Points on a hilly landscape, in no order, each with its height.
From any point a climber steps to the highest of the 2 points nearest to it. It stops when none of these is higher. Distance is the straight distance between rows; heights are no part of it.
Q_656 height 47.7: [ -8  12  -3  -1  -6  -5   6  -9   5   6 -14  -2  -6  -1  -4  -1   9  14
   2  -1   3]
Q_60 height 10.8: [  3 -11  11  21 -10  -3   6   1   7  -7  12  38 -13   1  23 -30 -19 -25
  11   8  16]
Q_728 height 56.0: [ 26 -16  -5 -20 -10  10  -6 -13   8  13   9  22 -20  -9  20   5  14   4
  -9   9  16]
Q_142 height 50.0: [ -9 -18   0 -10   1  16   3   8 -19 -15   9  24  -7  -1  13  12   6  14
 -32  -4  19]
Q_687 height 30.0: [ 23  15 -16   4 -19  -5   0  -6   6   6  10  13 -12   9  20  13  -4   4
   5   7  26]
Q_736 height 40.1: [ -7   2   3  13  -6   7   4  13 -23 -18   0 -26  12   8   4  12   2  11
 -12  -5  13]
Q_567 height 11.0: [ 13 -12 -24  -1 -13  -3 -10  -5  24   2  -1  27 -19  -1  18 -10   4  -3
  -1   5  14]
Q_2 height 13.3: [ 12 -13 -24  -2  -8  -1 -18   1  32   4 -13  19 -17  -1  14  -9  13   2
   4   5   0]
Q_227 height 33.1: [ 14   1 -32   1   2  -9 -27   3  25   0  -9  -2   1  11   9  -5   8 -13
  12   4  -9]
Q_123 height 47.0: [ -3  -3  -4  18 -10   6   9  17 -21 -20   5 -10   6   9   7  18   1  16
  -6  -7  27]
Q_945 height 20.5: [ -6  -7 -11  -1  10   5 -14   2  21  13 -15  11  -5  -3  -6 -20  12   1
  -1  -4 -15]
Q_552 height 50.8: [ 19 -10  13 -11  23   7  -4 -10  17  -4   5 -31  -1   6  -1  14  30  11
  13  14   4]
Q_993 height 52.3: [  3   9   9  -6  -4   5 -17  -1 -17  -4   0  -9   2   7   8   5  -1 -13
 -20  -6   1]
Q_147 height 49.1: [  1  -3   3  -5  -6  15   1  -6  -5  -6  -5  -3  -8   3   6  15  14  24
 -12   6  16]
Q_326 height 31.3: [  5   1   8  10   7  15  -1   4  -6 -23   2 -30  19   6  -7  15  10   9
 -14   1   9]
Q_706 height 63.4: [-11  11   7  -5   3  -4   8  -4 -15   9  -8  -5   6  -2  -9  -6  -5   0
  -6  -4 -13]
Q_457 height 36.5: [-13   7 -14  -4   7   5  29   0  15  18   0   1  10  -5 -32   3   7   9
  11   1 -17]
Q_851 height 20.4: [ -8   1 -20   0   6   3  -3  14  11  15  -6  11   7  -4 -18 -17  -8  -3
  11 -13 -24]
Q_680 height 28.4: [-17   0   8   0   9 -10   4   5   3  18  -8  14   1  -9 -16 -27 -14 -10
   7  -8 -19]
Q_109 height 66.3: [ 10   8   1  -6  -4  -2 -24  -8  -2   2  -2  -2   2   6   7  -9   0 -21
 -10  -8  -3]
Q_812 height 48.3: [ -5   7   6   0 -18 -11  -3   2 -15  -6  -1   5 -13   0  16   1 -11   1
 -10  -2  15]
Q_52 height 23.0: [ 12  -1 -25  13  -3 -12 -24   0  22  -7  -4   8   4  16  13 -14 -10 -21
  15  -2 -15]
Q_353 height 42.0: [-15  11  -4  -3   8   3  19  -6  11   8 -12 -11   5  -6 -21   2  14  17
   3   4 -13]
Q_535 height 54.8: [ -8  12  -4   0  -2 -10   6  -4   0  13 -13  -3   5  -1 -12 -12  -1   3
   7  -3 -13]
Q_373 height 4.8: [ -2  -8  15   3   4  -8   4   5 -19  10   3  16   2 -18 -18 -13 -34 -26
  22  -3 -22]
Q_98 height 50.2: [  3   4   3  -9  17  14  13 -12  17  -1  -6 -14   8  -1 -21   6  21  21
   5  13  -6]
Q_320 height 55.7: [ 17   3 -15  -9  -7  -2 -29 -11  20  -5  -4   8  -3   9  16  -1  11 -28
   1   3  -3]
Q_645 height 16.4: [  6   7 -23  -1   4  -1 -13   7  10   9   1   3   9   5 -13 -18  -5 -13
  12  -8 -22]
Q_869 height 54.9: [ -8   1  -1   4 -18   1   5  12 -22 -11   5   3  -7   8  14  14  -7  11
 -16  -8  19]
Q_915 height 45.7: [ 14 -19  -4 -18  -3   6 -16 -12  17   6  -6   3 -12   0   7   1  29   0
  -2   6  -4]
Q_737 height 1.7: [ -4  11   7   8 -12 -19   0  -1 -14   1  -6   0  -1  -3   0  -6 -17  -7
  13  -4  -7]
Q_477 height 7.4: [ -2   7   1  -7   3   1  19  -1 -19  17  11  -9  15  -5 -22   6 -14  -8
   0  -3 -20]
Q_287 height 46.8: [-21   5  11   6 -15 -12  12  10 -24 -14   0  -7  -1  -2   8  16 -12  15
  -2  -6  10]
Q_764 height 43.7: [ 20  -6 -22  -6  -6  -2 -30  -6  20   3  -3   1  -7   7  12   3  21 -14
   7   7  -1]
Q_493 height 23.3: [  7   1   6   6  23  20  11   4  -5 -17   8 -30  30   5 -15  17   4   7
 -13   3  -4]
Q_254 height 6.0: [  7  13  -8   1 -14  -5 -11  -9   1   5  -1  -3 -11   7  10   3   5   0
  -4   2  15]
Q_884 height 36.0: [-24  -5  35   6   6 -26   3  11 -10   0  -3  17 -11 -14   6 -15 -24 -18
  13  -2   2]
Q_99 height 16.3: [ 10  -9 -13  25  -9 -18 -14  -6  15 -14   1  19   1  12  16 -25 -17 -16
  16   3 -14]
Q_59 height 42.4: [-10  -2   7  -4   3   7 -10   5 -26 -18  -3 -10   8   3   1   4   0  -2
 -28  -5   2]
Q_735 height 15.7: [  7   4   5  -1  18  24  21   2  -8   1  18 -23  26   3 -27  17  -4   0
 -11   5  -8]
Q_933 height 33.2: [ 21   2 -13  -5 -13   1  -4  -5   8   4   8   7 -17   7  18  21   9   9
   3  13  26]
Q_523 height 10.3: [  3  11   3   1  11   6  14  -2 -14   8   6 -25  21  -2 -20   9  -7   0
  -2  -3 -10]
Q_506 height 51.3: [ 12 -23  -1 -17  -9  10 -13 -12  15  10  -5  19 -19  -6  14  -6  21   7
  -8   8   9]
Q_580 height 60.0: [ 12  -3  14  -9  24  11   4 -12  14  -9   0 -26   8   1 -15   9  26  17
   8  17  -4]
Q_82 height 44.5: [-24 -15   1  -2  -1  11   5  14 -24 -22   3  12  -5   4   1  12  -1  16
 -25  -6  20]
Q_514 height 51.6: [ 15   0   0  -3 -10   6 -28  -5  13  -2  -3   8  -8   1  20 -12   7 -24
  -9   0   5]
Q_276 height 11.5: [  6  -5 -17   2   4   3 -14  16   7   9   8  14  14   4  -9 -22 -20 -23
  21  -9 -29]
Q_367 height 22.6: [ -6  15  14  12  12   7  25   5  -1  -7   4 -25  20  -1 -13  12   3  17
  -2   1   2]
Q_434 height 55.5: [  3 -14   3  -9  -4  20  -3   2 -13 -12   7  13 -10   1  11  18  11  23
 -25   4  19]
Q_290 height 34.9: [-44  -5  21  -6   3 -22  17   7 -19 -11  -6   3  -2 -17   2   6 -16   8
  -5  -8  -3]
Q_732 height 27.3: [ -1  15   9   9  15   3  30  -5  14   7   5 -25  16  -4 -17   9   0  14
   8  -1  -5]
Q_912 height 52.7: [-22   0  12  -6   7  -5  13   0 -23  -6  -6 -11  11  -5  -9   2 -12   0
 -13  -8 -11]
Q_832 height 7.7: [ 10  15   0   5  -8  -1  -9  -2  -3   1   1 -22   1   8   7  12   7   1
   3   3  13]
Q_102 height 7.8: [  4   8  -5   1 -18  -3 -10  -6   8   4   5  16 -18   1  15 -11  -4  -2
  -4   2  12]
Q_908 height 37.5: [ 19  -2  -2  -3  -8   4  -9  -8  15   6   1  -7 -18   9  13  16  24   8
   5  11  20]
Q_961 height 43.5: [-32  -7  10  -3   5  -5   5  12 -29 -19  -6 -11  11  -1  -5   4  -8  -1
 -23  -5  -2]
Q_820 height 24.4: [-17   1  -6  -3  11   3  -2   5  10  17 -16  11   0  -4 -16 -24   3  -7
   1  -7 -21]
Q_597 height 10.5: [ 12  18   0   9   5  -4  -2   1  -3   1   7 -33  12  10   2  14  -1  -1
  11  -4   8]
Q_316 height 12.8: [  8  -8  -5  21 -19 -15   0  -5  14 -11   5  27  -8   5  23 -28 -21 -16
  12   4   6]
Q_648 height 5.2: [ -9   0   2  -6   3  -5  21   4 -19  19   3   8   7 -16 -26  -3 -21 -12
   9  -7 -25]
Q_217 height 9.2: [ 15  -1 -10  -5 -12   2  -1  -7   7   5   9  35 -19  -2  22  -5   0  -5
  -2   2  19]
Q_694 height 40.2: [-18   3  23   4  -1 -22  -3   3 -18  -7  -6   9 -12  -8   9 -14 -23  -7
  -3  -7   4]
Q_341 height 61.7: [ 15 -16   3 -17  -4  16   3  -6  -5   3   7  23 -15  -2  18  15  13  18
 -18   4  18]
Q_824 height 3.3: [-14  -4 -11  -9   1   7  25   6  -2  23   8   6   9  -8 -32  -8 -11  -6
   4  -2 -20]
Q_783 height 7.3: [  9 -10   2   0  -1  -2  -8  12 -10   9  10  15   8  -5 -13 -22 -28 -31
  21  -4 -26]
Q_46 height 43.1: [-5 12  5 -1 -4  6  8 -9  8 -1 -7 -8 -7  3 -1  8 17 25  3  5 13]
Q_727 height 44.2: [ 17  -2   7  -5   6   6  -9 -10  16  -2  -1 -21  -4   6   1  16  28  15
   7  11  10]
Q_882 height 32.3: [ -3  10  -8   5  13   6  35  -1  19  17  12 -11  19  -1 -31   7   7   9
  16   0  -9]
Q_197 height 43.8: [-12  -1  18   2 -14 -15  -2   7 -20  -8   4  17 -18  -4  17  -6 -24  -1
  -6  -4   9]
Q_881 height 40.0: [ 16  -4  -8 -12  -1   3 -19 -11  12   6  -7 -10  -7   6   2   5  24  -5
   2   7  -1]
Q_683 height 18.1: [  3   7  11  19  26  10  16  -2  10 -14  13 -32  16  -6  -5  14   1  17
   0  -7   7]
Q_655 height 32.4: [-22   0  23   2   7 -18   8   7  -7   6  -8  18 -10 -13  -5 -23 -17 -15
  14  -8 -11]
Q_629 height 14.3: [ 10  10   6  13  22   6   4   0   1  -6  13 -42  17   4  -2  18   2   5
   1  -4   9]
Q_874 height 40.8: [-36  -1  11   5  -5 -14  21  11 -23 -17   0  -6   7 -10  -1  17  -5  16
  -2  -3   2]
Q_390 height 3.1: [  1   3  13   4  -1 -19  -1  -1 -23   2  -7   4   0 -10  -4 -10 -29 -14
  18  -2 -17]
Q_689 height 17.1: [  5 -20 -15  -3   6   2 -25   4  27  10 -17  15  -8  -1   3 -17  18  -3
   1   0 -12]

For each start below, name the point where the climber stops.
Q_60: Q_320
Q_881: Q_341
Q_680: Q_869
Q_597: Q_580
Q_477: Q_869
Q_687: Q_580
Q_882: Q_580

Call two points neighbours if one is among the 2 nearest of the other. Go from one point of each pair to the other, from neighbour to neighbour, staying as high as possible. Name the lowest point that can't be avoided.
Q_341, Q_109: Q_59
Q_580, Q_341: Q_254
Q_341, Q_869: Q_82
Q_869, Q_706: Q_46
Q_109, Q_320: Q_514
